A landscape with many valleys, sampled at points; each row gives a point and its height.
A ball rolls from a point to the lowest of its 2 nearest points, and stops where none of them is lower. Distance is the straight distance between rows; heights are no part of it.
q130: [129 124 122 160 125 156 109 138 100 102 151 134  87 143 156 157 123 125
 115 104  94 173 133 101  55 117 139 148 128 173 141]  height 44.6
q724: [108 152 102 116 106 137  60 139 134 110 170 148  95 176 145 123 108 134
 127 109 134 125 140 113 114 145 131  96 136 125 163]  height 67.5
q813: [145  96 113  41 177 109 126  70 101  75 100 103 143 106 107  87  31 164
 122  85 137 129  99 143 121 153  86 163 136 111 149]  height 34.7
q576: [159 124 116 133 129  37 124 139 106 177 199 120 147  89 114 137 182 139
  88 171 153 142 172 143 122 168 116  83  62 150 114]  height 70.0
q395: [163 136 123 144 112 131 161 167 146 206 148 132  73 117 132 130 186 105
 116 168 111 153 164 170 133 107 140  76 121 106  88]  height 31.4
q910: [165 171 120 117 103 103  92 121 149 164 200 124  99 113 139 117 141 123
 103 103 104 157 145 115 107 142 139  65 115 126 144]  height 76.8
q673: [ 94 138 132 145  90 147 108 114 138  66 155 140 133 167 134 128 106 119
  95  74 133 150 138  67 117 152 120 134 151 161 163]  height 43.6
q741: [ 88 118 104 101 143  64 104 137 108  68 165 140 185  93 107 146 122 133
 103 130 157 134 157 124 126 175  93 127  76 151 147]  height 59.4
q240: [152 164 142 111 180 176 158 127 136 119  79 101 174 141 131 140  46 139
 148 107 113 100  62 166  95  98 145 174 170 132 114]  height 47.4
q391: [116 145 122 142 143 171 162 158 130 185  92 119  79 124 154 144 139 111
 138 186  99 100 121 164 144  50 137 134 147 133 119]  height 32.7
q982: [ 90  94 163 110 103 161 103  79 150  98 113 124 149 183 119  70 130 118
 113  94 185 106 155  73 166 176 108 141 148  93 155]  height 63.6
q168: [157 116 123 144 117 105 142  92 122 155 136 133 157 102 113 107 157 134
 132 131 177  98 162 122 175 172 141 108  96 108 121]  height 69.7
q92: [143 135 144 151  97 193 156 144 153 170  73 128 128 147 131 120 115 112
 130 125 128 130 118 127 149 105 157  98 179  88  81]  height 34.5
q443: [112  62 153 192  46 155 113 145 133 152 132 143 100 153 134 128 195 116
 148 124 136  85 155  79 156 140 126 143 143 146 138]  height 51.8
q4: [114 113 127  88 126 110  87  75 128 127 164 122 149 124 110  85 164 123
 128 124 192  64 190 132 149 177 110  94 100  84 172]  height 52.1
q884: [130  80 151 107 157 164 139 113 103 101 106 103 104 153 168 137 134 124
 152 157 149 110 127 133 131 143  85 180 167 108 133]  height 47.5
q148: [120 119 127 170  91 137 107 189 159 190 188 144  62 117 129 125 211 103
 122 178  76 142 203 147 153 120 124 100 123 132 145]  height 45.0
q843: [108  84 112 149  78 116  40 127 119 162 191 135 107 152 126  95 224 144
 152 148 131  61 196 124 159 194 123  80 139 114 183]  height 81.5
q108: [124 155 101 150 150  48 113 124 112 138 142 141 176  74 101 135 137 146
  90 160 161 141 162 111 140 164 128 124  57 134 102]  height 69.8
q159: [165 172 145 132 155 134 148 142 133 163 140 115  78 107 169 148 168 115
 133 163  66 142 104 152 104  79 148 131 120 168 136]  height 25.9
q956: [135 130 109 121 145  79 139 122 105 105 150 126 116 118 136 140 167 121
 120 165 141 126 167 130 141 180  90 127  92 123 137]  height 59.3
q49: [122 110 121  40 165  80 103  99 107  78 169 123 135 116 128 128 141 136
 136 135 161  95 146 178 106 169  76 133  96  98 168]  height 36.6
q287: [ 92 134 129 176  78 188  97 189 166 130 113 138  69 180 137 135 129 103
 137 113  67 155 124 109  95  80 140 129 179 134 134]  height 39.3
q693: [133 130 151 116 128 179 147 127 158 132  75 109 174 161 138 126  69 132
 132 106 161 115  97 128 139  97 114 147 186  94  90]  height 48.2
q639: [ 92 148 140 164  71 163 135 164 162  78 130 132 144 181 128 137 115 103
  96  69 115 171 134  80 106 107 124 134 156 153 132]  height 51.6
q890: [129 114 103  73 117 152  87 101 120 124 170 136  91 179 157 115 138 116
 109 122 136 116 171 129 113 187  82 103 160  61 140]  height 47.6
q651: [ 85 123 118  57 139 111 121  79 125  63 119 125 172 129  98  81  74 134
 106  87 181  97 135 116 150 159  81 141 118 108 170]  height 74.2
q814: [160 122 124  43 173  40 141 103 108 108 139 111 141  94 118 112 146 144
 129 153 148 131 125 179 135 178  90 121  93  93 129]  height 25.1
q873: [155 165 113 145  94 141 106 145 151 165 179 134  91 128 151 142 150 113
 135 106  85 138 130 125  97  97 134  89 150 118 135]  height 73.8
q36: [ 78 105 147 195  55 178  97 181 161 140 129 150  66 163 143 143 175 103
 124 134  81 140 160  91 135  93 127 140 162 159 149]  height 44.1
q329: [118 130 154 141  92 175  94 143 161 147 136 133 127 146 152 127 142 111
 161 127 123 107 128 112 155 116 139 103 159 125 147]  height 51.4
q548: [165 150 114 102 172  79 158 139 115 144 153 118 109 107 135 139 160 127
 117 159 132 169 129 178 132 119 122 100  96 118 105]  height 22.9
q623: [160 152 157 102 138 162  96 117 151 146 139 101 115 133 165 108 118 135
 156 126 130 123 105 138 143 126 136 104 162 102 142]  height 56.5
q322: [105 122  99 160  84 131  61 163 128 135 182 155  63 151 155 144 174 123
 116 120  97 173 177 108  99 133 127 100 152 130 149]  height 53.9
q966: [ 83 115 130 181 130 108 135 181 128 123 126 143 154  89 120 178 165 121
 100 179 147 117 170 106 157 127 111 187  80 187 124]  height 25.3
q195: [130 138 126 137  70 156 101 121 158 142 151 154 114 148 138 131 104 111
 129  68 101 143 126  90  98  96 139 109 151 122 137]  height 70.6
q499: [112 147 100 119 150  57 140 141 123  53 115 146 190  86  91 143  81 143
 114 106 109 158 120 121 138 148 114 150 100 157 131]  height 60.2
q53: [139 140 148  95 164 130 101 131 107  81 170 128  91 142 167 151 137 150
 142 138 106 133 114 160  91 151 128 167 108 169 176]  height 27.0
q163: [140 129 136 110 114 119  76 177 154 186 210 118  55 160 151 120 194 129
 145 173  99 132 162 186 133 125 105  89 140 102 155]  height 63.7
q107: [132  97 153 110 129  71 156 104 109  87  91 127 164  83 100 131  97 135
 152 138 149 116  85 129 140 153 108 169 107 136 123]  height 35.5
q622: [153 173 113 140 122 113 132 120 145 169 141 145 142 101 130 134 125 126
 118 117 125 136 109 121 121 100 163  92  98 130 108]  height 29.4
q526: [139 153 130 137 158 164 166  64 122 154  83 122 157 127 115  93  37 142
 111  86 128 131  49 113 107  81 156 140 165 111  91]  height 53.5
q346: [135 103 125 197  72 132  93 154 131 189 151 127 114 109 134 142 200 117
 138 155 107 108 164  99 157 127 151  93 125 160 137]  height 50.2
q202: [160 145 121  79 194  33 162 134 112 107 116 118 134  79 113 127 149 163
 139 165 118 155  99 194 143 120 121 127  99 110 111]  height 10.5
q837: [121  89 138 106 169 106 147 124  96  92 112 110 105 103 151 156 149 134
 170 170 156 112 119 155 130 127  97 178 112 125 140]  height 53.3
q828: [ 93 105 153 145 120 104 148 161 135  88 103 148 155 119 125 170 134 115
 128 154 139 121 129 105 140 125 114 205  92 175 122]  height 33.5
q477: [131 163 130 120 184 148 187 149 127  84  59 121 180 149  87 137  53 148
 147 108  63 129  49 164 100  97 164 184 139 152 100]  height 52.8
q223: [151 136 109  96 112 168 119 127 141 127 163 125  93 159 142 127 115 112
 111  94 122 151 159 147 103 147 107  91 159  82 124]  height 41.1
q199: [158 112 119 189  97  95 133 180 130 228 179 133 111 113 103 116 214 133
 116 191 130 109 202 156 161 159 149  76  84 156 116]  height 69.4
q93: [119 154 118 134 162  91 190 132 108 121  53 184 197 105  74 151  78 150
 103 119  60 140  30 136  76  85 183 154 101 160  95]  height 61.8
q301: [117 118 129 148 115 172  87 141 124 126 163 139  49 157 176 145 160 130
 142 126  92 163 136 119  97 124 124 131 163 142 156]  height 49.7
q138: [136 104  99  69 180 105 145 123  98  45  92 104 165 126 100 125  47 154
 156  78 116 142  92 156 121 134  96 174 145 115 127]  height 45.4
q96: [111 120 148 106 139 116  66 113 112  94 185 145 102 136 168 138 174 148
 130 144 146 129 145 132 115 172 125 135 109 147 178]  height 35.6
q600: [ 90 122 155 147  69 160 106 131 167 131 111 131 157 182 115  98  89 109
 122  71 169 130 104  71 136  91 134 126 154 129 127]  height 72.0
q403: [127 174  90 137 154  50 139 148 108 121 126 155 190  65  81 157 107 155
  93 148 124 160 121 147 141 141 144 108  79 144  98]  height 74.1
q400: [116 145 146 176 104 167 136 155 161 159 112 133 135 112 140 145 166 104
 143 132  96 139 123 110 135  92 166  97 135 144 108]  height 46.3
q940: [111 133 139 144 158  95 134 136 126  47 114 132 178 115 116 151  80 136
 127 105  83 166  94  99 112 137 137 180 114 192 136]  height 52.2
q241: [119 101 123 140 103 152  71 130 127 155 163 137  35 158 161 125 193 132
 163 153 107 124 156 121 136 127 115 129 163 100 161]  height 53.7
q855: [147 154 124 103 170  84 117 102 103 104 123 104 117 107 139 122 106 151
 146 142 141 134  85 135 112 127 135 140  96 150 145]  height 45.3
q326: [146 100 121 128 134  39 156 160  94 161 165 116 136  78 108 148 197 137
 111 202 153 107 158 181 150 173 105 118  66 155 119]  height 73.7
q39: [120 115 124 137 115 151 147 173 128 183 144 128  93 107 140 153 157 108
 147 195 132  91 149 170 155  80 125 104 122 146 132]  height 37.5
q98: [114 125 126 173 122 119 180 170 118 154 110 147 136  95 116 166 171 109
 117 176 139 115 169 135 165 114 140 134  84 160  92]  height 32.8
q641: [157  99 123  64 189 134 137 120 111  90 112  94 126 132 160 132 114 138
 137 154 139 121 130 172 130 155  78 157 160  78 123]  height 40.0
q387: [153 130 133 138 138  83 159 104  98 159 113 124 157  69 114 125 167 153
 136 162 169 118 122 156 175 132 163  90  89 110 103]  height 73.4
q201: [149 119 128  59 174 113 128  66 108  97 120  98 135 113 132  99 101 144
 130 124 162 110 116 142 138 164  98 145 132  77 140]  height 29.8
q235: [107 120 124 142  86 152 127 166 142 105 143 145 117 158 131 149 139  98
 107 120 134 143 171 109 132 144 115 101 129 137 125]  height 41.4
q887: [140 138 117  98 132 194  86  95 156 140 126 107 131 162 146 103  49 139
 125  68 145 122 119 110 113 105 103 134 194  81 133]  height 58.6
q914: [177 178 134 112 160  66 166 126 109 168 122 125 129  94 113 130 173 146
  95 147 125 178  91 166 121  94 175  92  84 125  80]  height 31.3
q43: [155 158 118 165  99 143 141 176 164 208 120 132  65 108 126 135 188 104
 112 160  68 172 141 144  89  74 167  71 125 133  99]  height 36.1
q851: [ 79 155 139 198 135 135 163 165 151 130  87 145 194  97 116 171 147 109
  80 140  92 156 112  88 104  78 160 144 111 193  94]  height 45.6
q883: [111 149 113 113 184  91 169 163 122  46  87 133 159 129  98 153  81 144
 167 132 100 133  92 157 128 110 117 194 113 146 127]  height 42.2
q112: [146 185 115 143 150 133 149 128 121 127 115 133 151 106 119 140 102 126
 110 108  82 158  85 115  85 108 179 116 106 169 122]  height 37.2
q200: [120 168 122 158 133 117 162 138 146 176 100 169 171  91 118 162 140 120
 110 142 112 114  89 116 101  82 174 122  86 155  88]  height 21.9
q525: [141 120 127 157 110 101 106 163 117 181 188 132 129  97 135 160 191 122
 108 180 138 128 183 138 137 147 122  96  82 174 123]  height 66.1
q510: [107 162 120 183 153 127 138 128 123  90 118 127 179 110 113 149  87 116
  95  93  86 188 100  79  74 105 156 151 117 195 123]  height 44.5
q23: [ 94 137 122 173 124 160 132 170 141 176 126 138  69 123 158 148 157 100
 123 183  82 131 140 116 130  53 149 141 124 175 146]  height 37.4
q454: [152 122 143  80 173 115 119 118  93  67 127 109 119 137 138 137  75 152
 155 118 118 128  84 160  90 140 113 184 128 152 159]  height 36.8
q183: [ 97 110 103 151  51 151  89 184 148 158 171 147  77 169 121 124 174 106
 127 153 103 115 195 126 148 159 102  76 151 114 143]  height 53.1
q721: [ 98  94 156 148 113 203 145 148 131 107 112 106 104 172 167 144 129 108
 147 126 115 128 117 119 132  83 106 152 204 142 130]  height 20.1
q249: [150 150 154 130 151 124 163 128 130 174 115 123 120  87 153 147 169 124
 155 178 120 110  89 157 134  74 161 135 103 145 119]  height 32.0
q716: [145 146 149 107 156 142 117 154 136 128 160 125  78 139 167 147 154 123
 138 172 107 132 134 159 120 114 128 142 107 152 156]  height 18.1
q122: [129 115 124  77 167 164 112  62 109  80 124  98 141 141 127  75  38 143
 114  64 149 136 109 110 118 132 101 154 169 114 148]  height 21.7
q831: [152 174 117 114 146 135 173 118 104 158  83 148 145 103 112 142 105 146
 107 134 109 156  75 171 120  90 187  89 125 111  76]  height 38.5
q334: [123 156 120 105 174  81 168  68 125 107  63 144 178  84  74  93  25 173
 135  94 123 115  46 142 126 104 150 175 116 122 120]  height 41.5
q28: [122 116 146 134  99  88 142  99 124 102 125 140 166 100 114 135 121 118
 130 114 168 104 128  96 150 159 108 162  96 143 128]  height 24.8
q288: [137 159 109  85 164  79 105 122 126  92 180 127 156  93 115 130 113 136
 106 113 122 157 151 138 120 154 120 113  74 145 143]  height 51.7
q185: [176 170 137  94 186 153 147 112 131 134 119 103 128 125 156 132 112 140
 151 142 136 122 101 170 133 100 124 138 147  92 105]  height 61.2
q495: [109 145 138 146 123 148 148 171 137  66 118 136 141 146 128 147 114 105
 104 102 112 169 139 109 117 137 129 140 124 158 116]  height 49.1
q790: [168 102 134 132 116 118  97 123 144 193 157 107  70 144 153  96 217 137
 163 157 150  94 162 132 154 145 129 117 135  77 135]  height 61.1
q139: [151 121 133 140 127 123 186  95  99 145  80 128 139  96 114 134 128 125
 135 149 153 123  99 135 161 133 153 112 127 111  93]  height 76.5
q852: [139 112 110 113 137  47 134  92 105 120 141 130 157  84  99 114 167 139
 109 150 165 116 170 117 160 201 115 122  66 113 125]  height 64.8
q643: [122 148 123 163  81 153  92 191 169 170 157 137  56 113 128 139 185  98
 121 146  53 169 173 146 103  96 144  84 145 139 135]  height 40.7
q451: [100  85 175 165 105 134 126 126 126 105 131 143 128 135 149 152 162 119
 136 150 160 102 133  95 138 144 118 185 109 173 146]  height 40.9
q839: [113 148 135 185 108 171 176 103 146 124  95 126 148 131 127 120  92  95
 117  75  95 170  86  79  68  87 173 123 172 149 105]  height 83.5
q858: [129 131 130 154 115  83 163 117 122 134  99 161 174  86 105 155 127 123
 122 126 145 129 102  94 125 123 147 155  86 148  94]  height 11.7
q490: [159 111 124  92 119 101  79  94 119 177 178  95  89 159 146  82 200 142
 137 161 153  92 165 149 139 178 110  83 121  75 164]  height 64.6
q129: [131 173 122 129 170 138 190 152 144 144  82 157 153 111 114 171 132 117
 121 141  76 117  71 151  83  69 166 151  93 164 100]  height 28.0
q206: [128  90 108  98 109 148 130  95 122 146 112 122 154 146  94  72 130 123
 113 115 191  70 180 121 180 182 115  81 132  62 116]  height 59.5
q760: [135 165 110 154 138 193 145 161 149 139  95 119 115 157 126 133  99 111
 134  90  69 158  96 135  50  66 181 101 151 146 112]  height 28.2
q368: [145 162 111 122 177 118 154  65 108 112  97 118 149 113 111 101  34 151
 132  83 120 139  65 119 101 110 149 155 115 141 126]  height 48.1
q355: [122 142 122  73 134 138  72 110 123  94 143 129 119 151 136 108  73 147
 126 107 173  91 127 140 115 147 112 111 128 119 170]  height 72.3
q303: [ 95 118 102 157  84 110  37 136 137 148 176 153  92 151 131 115 174 125
 118 124 133 135 180  85 130 173 123  96 122 107 152]  height 58.3
q283: [112 121 149 118  73 185  63 129 155 115 160 151  98 172 152 119 121 131
 133  54  98 146 130 110 111 115 126 125 195 111 157]  height 67.3
q628: [ 92 128 128 180 119 203 138 169 145 116  94 118  93 190 143 132  94 105
 139  99  76 158 101 104  64  64 151 144 172 166 117]  height 34.0
q75: [128 129  99 120 103 110  69 107 128 153 157 125  98 141 139  99 129 132
 125 132 164 127 154 108 136 157 130  75 116  95 148]  height 62.9
q601: [111 105 132 159  52 143 113 110 161 146 134 146 151 160 114 103 136 107
 126  74 180 114 155  60 163 115 125 130 134 112 122]  height 67.7
q481: [128 115 142 142 118 132 131  69 123 136 105 112 148 108 123  84 110 137
 142 116 187  92 118 101 172 141 138 112 132 107 139]  height 73.9
q173: [135  87 104  97 114 127 124 128 122 170 160 126 138 143 101  94 167 109
 119 141 169  90 197 154 157 190 116  60 113  71 117]  height 63.9
q171: [131 112 118 100  91 157  94  98 144 151 128 122 118 178 120  92 119 119
 118 109 165  85 170 101 152 175  94 102 164  46 132]  height 54.0
q833: [131 112 133 112 144 139 186 107 117  90  70 119 161 128 104 124  49 134
 119  83 136 159  77 130 128 115 118 148 154 112  81]  height 74.3
q273: [157 112 114 136  95 129 144 139 117 160 150 130 102 118 127 124 165 102
 116 143 135 151 168 126 133 159 131  63 113 110 104]  height 23.3
q626: [134 153 101 123 152 120 137 117 106  97 139 130 144 113 112 133  76 129
 117  87 126 174 118 108 115 111 145 108 109 146 124]  height 44.7
q792: [ 97 146 128 182 138 155 158 174 146 157 102 140 127  94 140 163 166  96
 102 162  79 149 139 117 110  69 165 119 109 189 109]  height 41.8
q840: [104 146 123 133 170 128 168 164 131 100  99 143 135 127 127 174 104 116
 148 145  99 119  94 143 106  80 126 191 106 169 122]  height 34.6
q686: [162 143 143  99 126 161  84 156 154 178 156 110  66 157 170 122 151 131
 153 150  97 126 126 164 132 111 118 108 169  92 136]  height 60.5
q165: [129 123 162 114 134 143 100 130 136 140 125 138 134 125 150 145 112 118
 160 122 146 124  95 127 107  98 151 132 108 152 130]  height 78.7
q661: [147 154 141 129 177 102 151  74 110 133  94 117 145  98 133 114  86 154
 155 135 142 123  51 134 121 109 158 146 119 126 121]  height 51.2
q902: [103 150 100  90 154  87 127 106 123  59 115 129 174 106  79 105  47 148
 112  98 158 131 107 116 145 140 111 140  92 134 148]  height 67.6
q970: [140 128 129 194  75 120  98 125 136 158 158 144 136  97 125 141 170 119
 110 110 127 139 174  66 139 151 149 111 113 151 130]  height 44.9
q830: [137 108 156 124 100 189 106 107 173 163  91 115 144 170 137  91  73 127
 123  79 164 123 116  98 145 108 109 131 205  72 107]  height 53.8
q758: [158 115 134 168  94 133  91 137 157 218 118 131  87 135 139 101 177 133
 180 149 117 103 132 114 163 109 153 108 142  85 118]  height 64.2
q455: [109  80 125 128  74 144  62 112 131 152 138 121 110 181 121  88 174 138
 162 132 162  53 170 114 168 188 121  98 150  88 170]  height 84.2
q352: [136  89 124  96 157  39 150 146 113  71  89 131 148  78 117 147 120 151
 160 153  90 144  95 158 137 155 113 177 108 152 132]  height 44.8
q282: [129 135 127 126 159  53 140 160 124 103 119 142 164  56 121 175 141 146
 138 177  93 130 115 156 134 125 120 170  88 183 132]  height 51.9
q876: [103 131 141 131 150 170 140 100 127  62 131 108 135 188 138 115  65 130
 138  65 119 162 105 103  99 119 126 180 167 139 140]  height 43.2
q878: [123 147 145 128 143 160 182 161 138 103  85 123 152 154 126 155  84 117
 135 120 124 109  85 143 122  92 119 171 153 135 104]  height 41.2
q973: [125 114 119 107 134  83 152  59 104 110  92 124 165  79  80  80 102 146
 116 121 182  98 129 115 186 175 127 114 101  99 135]  height 78.1
q402: [124 125 141 134 131  82 104 141 111 115 158 130 147  79 139 170 155 143
 124 169 143 112 130 134 127 147 118 155  84 192 158]  height 57.7
q237: [143 101 129 109 135 145 179 158 102 132 122 118  97 108 140 167 146 106
 137 187 129 115 138 169 155 113  97 131 132 138 114]  height 43.0
q213: [170 136 102  99 182 161 147 118 111  92 122  98 128 150 109 121  57 137
 141  57  99 166 107 138  73 106 145 163 127 130 112]  height 30.0
q242: [124 101 173 104 154 157 134  71 131  87  90  85 160 153 144 102  55 148
 139 111 181  96  91 121 136 145  91 177 187  95 134]  height 30.6
q244: [164 115 125  56 160  70 146 105 101 151 174  90 117 133 132 108 187 125
 117 165 163 115 154 191 132 176  86  79 106  87 129]  height 36.2
q984: [164 136 137  87 166 149 106  72 134 128 111  91 127 142 158 105  69 150
 122 123 166  98 121 134 128 154  89 159 176  72 128]  height 17.6
q393: [141 104 134 157 118 141 135 137 134 170 150 122  59 131 157 127 203 117
 146 178 119 122 166 116 160 132 124 140 122 124 140]  height 57.5
q868: [129 114 117 103 142  97 175 180 108  94 127 135 105 100 126 171 143 116
 112 181  95 153 154 168 135 146 102 150  94 153 111]  height 49.6
q568: [142 126 134 124 149 182 129 124 119  98 134 116  96 165 157 141  92 123
 142  85 104 166 108 122  68 109 128 159 156 133 127]  height 38.3
q339: [111 120 165 187 118 176 181 111 138 145  73 114 136 157 145 121  94 102
 141 123 117 143  78  96 106  92 159 136 184 135  98]  height 81.1
q539: [105  90 131 140  75 148 120 177 131 146 170 151  95 154 125 139 187 104
 120 171 141  82 206 137 160 175  98 120 109 141 146]  height 57.8
q857: [114 140 144 168 117 128  97 158 128 146 184 135 116  97 159 173 187 129
 108 178 109 131 167 117 131 139 127 145  98 200 158]  height 62.5
q55: [114  92 144 161  73 198 151 159 150 157  88 112 105 166 141 135 139  96
 143 122 127 118 128 111 156  92 115 118 199 106 103]  height 28.1
q922: [146 165 130 159 105 171 169 127 130 197  76 157 135 113 118 135 137 129
 119 142 109 125  92 151 134  87 188  80 151  97  80]  height 39.6
q715: [139 145 103 111 123 140 145 172 123 115 162 137 103 127 127 153 127  99
 115 131 119 158 156 157 109 138 114  83 121 124 114]  height 33.0
q649: [119 138 130 121 125 153 122  80 129  94 135 118 130 143 137  95  82 128
 121  75 145 137 116  80 130 142 123 134 151 121 152]  height 33.6
q528: [ 91  85 118 151  92 121  65 139 122 138 186 147 163 145 113 115 214 130
 123 152 161  79 225 116 151 201 121  87 105 137 167]  height 78.8
q923: [126 128 138 138 161 211 154 158 134 136  93 106  86 147 170 145 109 109
 152 150  92 129 118 144 123  63 129 149 179 136 126]  height 27.3
q625: [186 152 110  95 141 100 151  90 101 165 139 100 108 118 129 117 130 133
 113 125 154 149 118 154 128 128 118  90 121  87  97]  height 32.1
q540: [142 158  94 151 175 181 156 154 115  98  98 103 135 168 104 141  72 121
 144  63  76 151  94 136  48  80 163 150 135 157 117]  height 21.1
q308: [ 87  81 123 180  23 161  85 192 149 164 133 146  58 174 115 132 182 111
 142 133  87 107 162 114 166 120 104 114 180 118 148]  height 48.6
q584: [ 91 106 133 163  45 135  54 123 156 130 163 161 115 181 118 106 149 126
 114  84 141 121 173  59 141 156 119 126 148 111 149]  height 62.7
q747: [125 111 117 176 107 102  92 147 128 163 159 124 154 107 114 113 191 128
 142 168 178  73 196 131 171 170 138  82  95 140 145]  height 75.4
q177: [120 118 145 168 124 141 202  96 113 121  83 128 153 119 122 130 107 117
 134 112 140 137  87  99 142 116 136 146 156 121  88]  height 78.3
q688: [155 132 118  99 181 136 161  99 104 111  66 103 169 116 123 125  60 164
 132 127 161 121  93 155 139 118 120 146 166  73  84]  height 69.6
q460: [104 112 129  62 136  95  76  57 118  89 173 133 146 103 117 102 130 146
 108 111 193  82 151 134 120 171 105 128  89 110 190]  height 45.5
q225: [128 171 115 112 172  76 168 101 118 101  75 159 181  87  89 124  76 166
 129 130 107 155  73 153 141 108 167 157  99 105  93]  height 33.7
q87: [162 143 120 107 195 129 182 123 106 113  76 111 143 103 127 148  87 148
 148 138 104 144  74 184 132  98 122 162 152  93  85]  height 65.4
q781: [109 151 123 141 165 123 170 128 129  93  73 144 188 127  90 133  59 128
 129  87 103 150  56 120  97  90 168 165 115 167  96]  height 57.6
q574: [102  96 143  97 115 123  93  64 135 107 137 140 165 136 108  68 158 124
 109  96 181  96 176  79 158 187 112 123  98 112 170]  height 57.9
q291: [108 116 137  90  96 196  77  96 152 114 151 133 114 182 137  79  70 140
 106  50 133 137 132 101 129 137 105 112 200  99 157]  height 63.3
q742: [ 90 132 152 176 114 140 194 170 144 116  79 148 177 111 112 165 150 108
 116 151 122 121 121 119 166  92 152 139 108 178 100]  height 39.5
q745: [111 137 126 115 146 122  70 127 115  78 180 144 146 118 141 146 130 148
  98 107 126 166 156 107 106 161 126 127 103 164 156]  height 43.8
q181: [156 140 118 151 108  81 135 147 130 202 165 123 134 114 111 110 191 135
 131 179 164  89 168 170 172 160 147  65  90 120 122]  height 72.2
q748: [169 133  98  61 144 127 133  93 110 119 152 107 110 125 133 108  90 130
  99  90 133 156 136 138 111 144 103  89 135  97 125]  height 40.8
q519: [130  56 151 166  57 157  78 126 139 160 123 125  92 167 135  91 182 120
 168 114 108 110 153  81 160 149 123 113 178  93 142]  height 56.1
q611: [163 123 101  83 191  83 170 117 106  85  58 118 171 111  89 122  39 183
 162  98  87 150  62 179 116 114 129 193 158  92  99]  height 54.1
q806: [137 140 124 123 133 108 126 145 123 181 144 103 101 118 142 133 148 136
 159 177 168  86 127 181 130 104 127  94 108 116 129]  height 42.4
q296: [112 125 134 168  83 120 115 101 129 108 143 132 156 125 128 131 126 120
  94 100 152 133 149  53 134 164 129 126 119 153 139]  height 36.9
q25: [123 109 114  75 142 121 113 116 102 109 170 140  95 163 147 136 179 114
 118 161 146 111 181 144 116 188  81 139 114  93 150]  height 53.6
q297: [ 96  68 176 135  68 165  99 134 126 121 141 146  99 180 146 134 158 119
 132 117 157 117 135  99 134 141 121 145 146 145 145]  height 47.0
q888: [104 119 157 128 148 119 164  69 129  85  85 106 172 152 109  84  23 139
 131  88 171 120  67  99 125 130 109 195 163 130 120]  height 41.6
q332: [ 83 130 152 149 125 152 129 133 152 120  93 138 166 156 133 132  91 107
 137  97 148 131  82  95 107  79 159 139 129 166 116]  height 75.7
q950: [152 164 100  84 202  30 154 126 112 100  87 127 168  79  84 116 102 191
 148 132  87 164  65 200 138 107 163 149 104 108 112]  height 23.9

Call two points neighbours if one is among the 2 nearest of the other. Go from one point of each pair to the other, from neighbour to neighbour, staying as low as possible. Name the highest point that can't be avoided.
q568 and q122 => q876
q984 and q202 => q837
q966 and q39 => q851
q568 and q296 => q673
q716 and q721 => q391
q716 and q548 => q922
